Each row is a point on a landscape with many peaks, with its height.
A climber steps from a point to whichever of its 2 nearest points has the largest rise for the distance, and stops where none of them is higher. Distance is the straight distance between rows; heights are no part of it.
K297: [102, 116, 117, 93, 115, 128, 105, 109, 98, 127, 124, 104, 82, 115, 122, 128, 64, 98, 97, 105, 110, 100]  height 579
K581: [105, 92, 94, 90, 89, 111, 100, 77, 103, 101, 112, 97, 108, 101, 106, 85, 93, 90, 85, 101, 94, 91]  height 399
K248: [108, 113, 108, 101, 76, 137, 108, 138, 116, 108, 91, 80, 103, 78, 93, 90, 101, 127, 111, 118, 106, 89]  height 663
K547: [111, 96, 79, 93, 100, 133, 112, 120, 77, 82, 102, 101, 116, 96, 127, 105, 118, 86, 107, 90, 112, 90]  height 764
K652: [100, 101, 100, 110, 78, 87, 85, 70, 117, 111, 82, 103, 98, 80, 76, 107, 75, 103, 100, 98, 87, 118]  height 393
K787: [76, 123, 102, 108, 124, 107, 113, 117, 90, 111, 98, 84, 101, 121, 85, 136, 83, 97, 105, 118, 116, 109]  height 117
K121: [89, 85, 100, 88, 82, 92, 85, 64, 117, 96, 99, 118, 97, 89, 98, 72, 93, 110, 92, 88, 86, 96]  height 550
K353: [108, 95, 105, 79, 102, 126, 100, 102, 92, 102, 87, 91, 99, 73, 88, 101, 110, 125, 113, 100, 99, 91]  height 225
K524: [84, 100, 84, 90, 66, 119, 110, 82, 118, 109, 123, 98, 102, 86, 89, 93, 86, 105, 76, 101, 92, 112]  height 449
K4: [105, 91, 78, 102, 103, 116, 105, 113, 69, 84, 101, 102, 121, 114, 117, 117, 112, 95, 107, 99, 97, 84]  height 709
K750: [84, 101, 89, 123, 99, 96, 108, 88, 88, 90, 86, 96, 111, 92, 101, 110, 98, 100, 114, 124, 96, 98]  height 263
K317: [103, 69, 113, 78, 113, 91, 81, 85, 95, 91, 97, 109, 99, 124, 126, 83, 103, 89, 92, 79, 95, 88]  height 180
K833: [97, 74, 97, 78, 115, 95, 92, 90, 85, 78, 90, 115, 99, 106, 109, 95, 118, 99, 112, 76, 99, 83]  height 192
K163: [97, 97, 87, 124, 101, 75, 99, 91, 83, 87, 81, 102, 104, 88, 93, 104, 111, 120, 112, 121, 87, 104]  height 241
K803: [85, 84, 109, 103, 86, 84, 88, 65, 110, 105, 98, 111, 97, 100, 106, 93, 86, 108, 108, 99, 80, 100]  height 585
K148: [97, 100, 100, 91, 96, 129, 107, 112, 83, 105, 93, 84, 108, 94, 95, 121, 88, 117, 118, 112, 96, 94]  height 256
K70: [97, 103, 84, 100, 58, 108, 102, 83, 122, 96, 124, 111, 98, 78, 95, 84, 98, 103, 87, 89, 90, 101]  height 486
K314: [114, 114, 92, 122, 70, 109, 106, 102, 107, 91, 107, 100, 89, 60, 95, 105, 105, 117, 121, 92, 95, 100]  height 505
K751: [104, 98, 95, 84, 100, 137, 102, 100, 91, 109, 118, 87, 112, 118, 122, 98, 76, 80, 70, 100, 109, 96]  height 394
K553: [85, 93, 127, 90, 115, 56, 83, 89, 116, 107, 89, 124, 83, 121, 92, 87, 93, 99, 111, 83, 92, 111]  height 593
K626: [117, 117, 85, 114, 96, 121, 118, 126, 90, 80, 118, 98, 104, 87, 110, 97, 124, 91, 107, 86, 114, 85]  height 699
K5: [97, 114, 89, 122, 83, 120, 108, 113, 93, 87, 93, 92, 99, 69, 88, 119, 108, 117, 125, 105, 105, 94]  height 555
K645: [97, 100, 105, 120, 97, 84, 82, 88, 108, 114, 69, 92, 93, 85, 72, 135, 71, 106, 102, 102, 96, 130]  height 358
K324: [90, 106, 92, 93, 118, 72, 110, 103, 93, 94, 96, 95, 104, 111, 74, 110, 114, 91, 102, 104, 101, 112]  height 219
K658: [101, 105, 92, 89, 126, 95, 114, 110, 83, 97, 101, 83, 111, 118, 89, 106, 110, 81, 90, 110, 110, 102]  height 240
K109: [108, 105, 92, 109, 82, 96, 97, 88, 105, 94, 94, 106, 96, 70, 87, 93, 106, 109, 113, 97, 92, 95]  height 464
K964: [82, 122, 107, 110, 105, 94, 104, 118, 105, 115, 84, 77, 98, 105, 69, 133, 77, 96, 105, 115, 110, 126]  height 145
K799: [126, 110, 91, 102, 89, 127, 110, 105, 100, 99, 117, 95, 106, 72, 126, 64, 113, 110, 77, 106, 106, 99]  height 324
K972: [100, 114, 95, 96, 99, 78, 104, 106, 103, 102, 87, 92, 101, 94, 56, 114, 103, 92, 104, 100, 97, 119]  height 203
K430: [110, 104, 90, 96, 92, 123, 111, 99, 93, 99, 106, 90, 115, 85, 115, 79, 99, 96, 89, 119, 103, 97]  height 361
K798: [126, 122, 106, 112, 102, 119, 115, 112, 102, 105, 104, 95, 98, 61, 114, 66, 117, 125, 95, 105, 110, 106]  height 286
K593: [109, 84, 95, 104, 85, 82, 93, 115, 96, 73, 108, 111, 109, 110, 122, 70, 134, 84, 104, 85, 94, 79]  height 767
K820: [118, 93, 110, 91, 135, 97, 104, 108, 89, 107, 112, 101, 95, 135, 134, 111, 94, 75, 81, 98, 108, 105]  height 297
K978: [98, 116, 113, 111, 130, 102, 105, 102, 101, 117, 105, 104, 85, 117, 85, 136, 85, 91, 100, 105, 113, 97]  height 86
K656: [85, 96, 100, 91, 87, 106, 106, 72, 113, 120, 115, 99, 94, 99, 103, 102, 72, 109, 85, 106, 91, 122]  height 507
K936: [82, 95, 86, 111, 100, 58, 86, 105, 100, 73, 88, 127, 96, 106, 76, 91, 131, 117, 116, 89, 94, 96]  height 678
K406: [96, 113, 110, 109, 96, 102, 105, 99, 105, 127, 126, 103, 80, 114, 121, 129, 58, 100, 104, 110, 97, 114]  height 735
K153: [86, 112, 77, 122, 98, 108, 109, 105, 91, 78, 97, 109, 103, 84, 81, 121, 131, 116, 115, 99, 114, 91]  height 606
K996: [88, 97, 101, 78, 114, 68, 101, 96, 108, 83, 92, 108, 100, 105, 92, 74, 117, 79, 104, 86, 105, 102]  height 578
K919: [121, 101, 101, 83, 96, 155, 103, 129, 99, 99, 92, 84, 115, 82, 120, 80, 114, 108, 83, 100, 119, 89]  height 669
K663: [103, 97, 91, 100, 82, 80, 108, 104, 108, 82, 116, 105, 110, 103, 119, 67, 119, 76, 101, 98, 96, 94]  height 736
K102: [81, 82, 116, 109, 104, 74, 91, 86, 97, 101, 95, 113, 100, 124, 112, 103, 98, 103, 118, 101, 84, 95]  height 632
K894: [87, 94, 107, 131, 104, 78, 87, 80, 104, 111, 79, 97, 91, 96, 98, 132, 75, 106, 113, 111, 93, 119]  height 326
K594: [107, 107, 113, 102, 120, 86, 97, 92, 110, 115, 109, 107, 86, 123, 79, 123, 88, 76, 95, 88, 102, 94]  height 65
K239: [107, 90, 96, 97, 135, 88, 104, 105, 77, 97, 102, 96, 108, 134, 109, 111, 107, 85, 86, 102, 104, 96]  height 267
K129: [112, 110, 118, 89, 114, 98, 93, 82, 122, 126, 113, 102, 85, 112, 79, 107, 80, 82, 78, 89, 102, 101]  height 50
K468: [86, 93, 93, 117, 84, 64, 84, 95, 107, 81, 76, 120, 93, 85, 80, 100, 113, 111, 128, 83, 88, 104]  height 639
K861: [117, 90, 87, 78, 91, 157, 90, 119, 84, 106, 101, 80, 118, 110, 125, 97, 87, 93, 72, 100, 107, 93]  height 342
K118: [91, 96, 93, 105, 59, 88, 96, 79, 126, 88, 112, 121, 93, 77, 108, 68, 108, 108, 102, 87, 89, 100]  height 518
K147: [125, 95, 85, 76, 111, 96, 105, 122, 82, 81, 104, 89, 100, 100, 99, 87, 128, 86, 89, 90, 105, 98]  height 638
K110: [107, 98, 92, 109, 109, 85, 96, 99, 81, 107, 83, 92, 101, 96, 79, 117, 99, 125, 108, 121, 82, 106]  height 214
K388: [94, 116, 98, 115, 66, 125, 102, 133, 113, 106, 89, 72, 102, 71, 89, 103, 84, 119, 111, 125, 105, 107]  height 588
K240: [104, 110, 98, 99, 82, 102, 96, 81, 113, 108, 91, 94, 103, 73, 71, 91, 91, 101, 96, 107, 94, 106]  height 427
K446: [89, 86, 110, 105, 97, 92, 98, 91, 100, 99, 114, 109, 105, 134, 122, 113, 91, 83, 112, 93, 91, 85]  height 679
K992: [100, 118, 96, 103, 95, 85, 106, 122, 105, 103, 75, 83, 101, 76, 57, 104, 108, 108, 103, 113, 105, 128]  height 188
K439: [112, 95, 99, 81, 99, 145, 99, 117, 82, 110, 99, 82, 114, 104, 106, 109, 86, 108, 97, 108, 98, 85]  height 292
K338: [102, 90, 94, 75, 108, 86, 104, 102, 96, 81, 104, 95, 103, 109, 102, 87, 117, 68, 91, 84, 108, 98]  height 601
K935: [109, 89, 119, 92, 130, 77, 98, 89, 103, 114, 109, 112, 93, 128, 131, 90, 94, 89, 86, 101, 99, 106]  height 328
K771: [105, 84, 99, 75, 113, 109, 98, 85, 85, 91, 89, 104, 99, 89, 93, 103, 107, 109, 110, 86, 99, 87]  height 205
K889: [89, 112, 104, 100, 99, 97, 110, 119, 103, 108, 79, 71, 103, 83, 80, 108, 93, 108, 108, 126, 107, 130]  height 170
K326: [116, 107, 91, 90, 116, 105, 108, 113, 88, 86, 95, 94, 102, 82, 91, 84, 128, 103, 95, 99, 111, 93]  height 695
K236: [110, 92, 105, 90, 115, 98, 101, 80, 97, 111, 109, 94, 105, 115, 114, 88, 88, 87, 78, 110, 97, 100]  height 364
K947: [84, 98, 74, 116, 105, 107, 107, 100, 81, 74, 100, 113, 117, 109, 99, 120, 126, 101, 108, 100, 107, 81]  height 654
K141: [103, 106, 112, 103, 97, 95, 100, 83, 114, 132, 114, 99, 81, 104, 103, 117, 63, 111, 89, 112, 91, 128]  height 594
K303: [87, 76, 127, 98, 91, 96, 84, 92, 113, 107, 119, 110, 103, 142, 130, 93, 96, 80, 93, 83, 95, 85]  height 723
K371: [92, 87, 92, 104, 100, 63, 87, 117, 94, 73, 100, 117, 106, 122, 94, 77, 140, 100, 108, 87, 92, 83]  height 724
K321: [108, 108, 103, 92, 105, 130, 99, 102, 99, 121, 135, 100, 91, 129, 123, 116, 60, 86, 75, 95, 107, 94]  height 469
K176: [130, 108, 95, 99, 115, 132, 108, 128, 87, 88, 96, 90, 105, 77, 119, 77, 130, 102, 87, 93, 122, 92]  height 623
K747: [116, 103, 84, 96, 80, 122, 110, 107, 104, 81, 123, 101, 103, 85, 122, 83, 113, 80, 93, 81, 109, 86]  height 645
K852: [85, 93, 131, 113, 95, 92, 86, 84, 131, 120, 124, 125, 84, 130, 121, 101, 87, 88, 92, 89, 98, 91]  height 676
K590: [118, 105, 107, 86, 78, 151, 107, 139, 119, 107, 100, 81, 108, 85, 106, 78, 105, 123, 92, 109, 111, 82]  height 742
K304: [86, 104, 103, 127, 105, 94, 103, 85, 93, 107, 84, 86, 103, 95, 101, 122, 74, 101, 109, 128, 98, 112]  height 293
K580: [88, 86, 121, 99, 144, 68, 98, 98, 90, 104, 94, 119, 97, 138, 125, 94, 108, 96, 97, 100, 103, 102]  height 303
K352: [95, 94, 110, 73, 116, 72, 98, 86, 107, 102, 97, 106, 89, 108, 91, 92, 98, 89, 106, 85, 97, 111]  height 553
K926: [81, 82, 111, 106, 78, 67, 75, 83, 113, 94, 80, 119, 93, 95, 93, 86, 94, 113, 123, 89, 79, 104]  height 603
K444: [95, 129, 86, 123, 108, 118, 113, 127, 102, 86, 99, 98, 100, 83, 71, 110, 143, 129, 103, 97, 128, 96]  height 552
K201: [89, 96, 139, 108, 105, 64, 79, 89, 129, 121, 104, 126, 82, 123, 104, 93, 92, 94, 104, 87, 93, 102]  height 630
K737: [103, 102, 105, 108, 130, 69, 97, 88, 88, 116, 84, 100, 92, 108, 86, 110, 91, 115, 102, 120, 88, 116]  height 178

For each start below, name the point where the climber stops.
K771: K406
K304: K547
K737: K547
K314: K547

Call two points neighbours if one is among the 2 nearest of the other. Go from one point of each pair to the other, from neighbour to neighbour, staying as high as possible. Name the lowest point that can't be avoided.
K303 / K590: K803
K303 / K406: K524
K590 / K326: K176
K593 / K590: K338
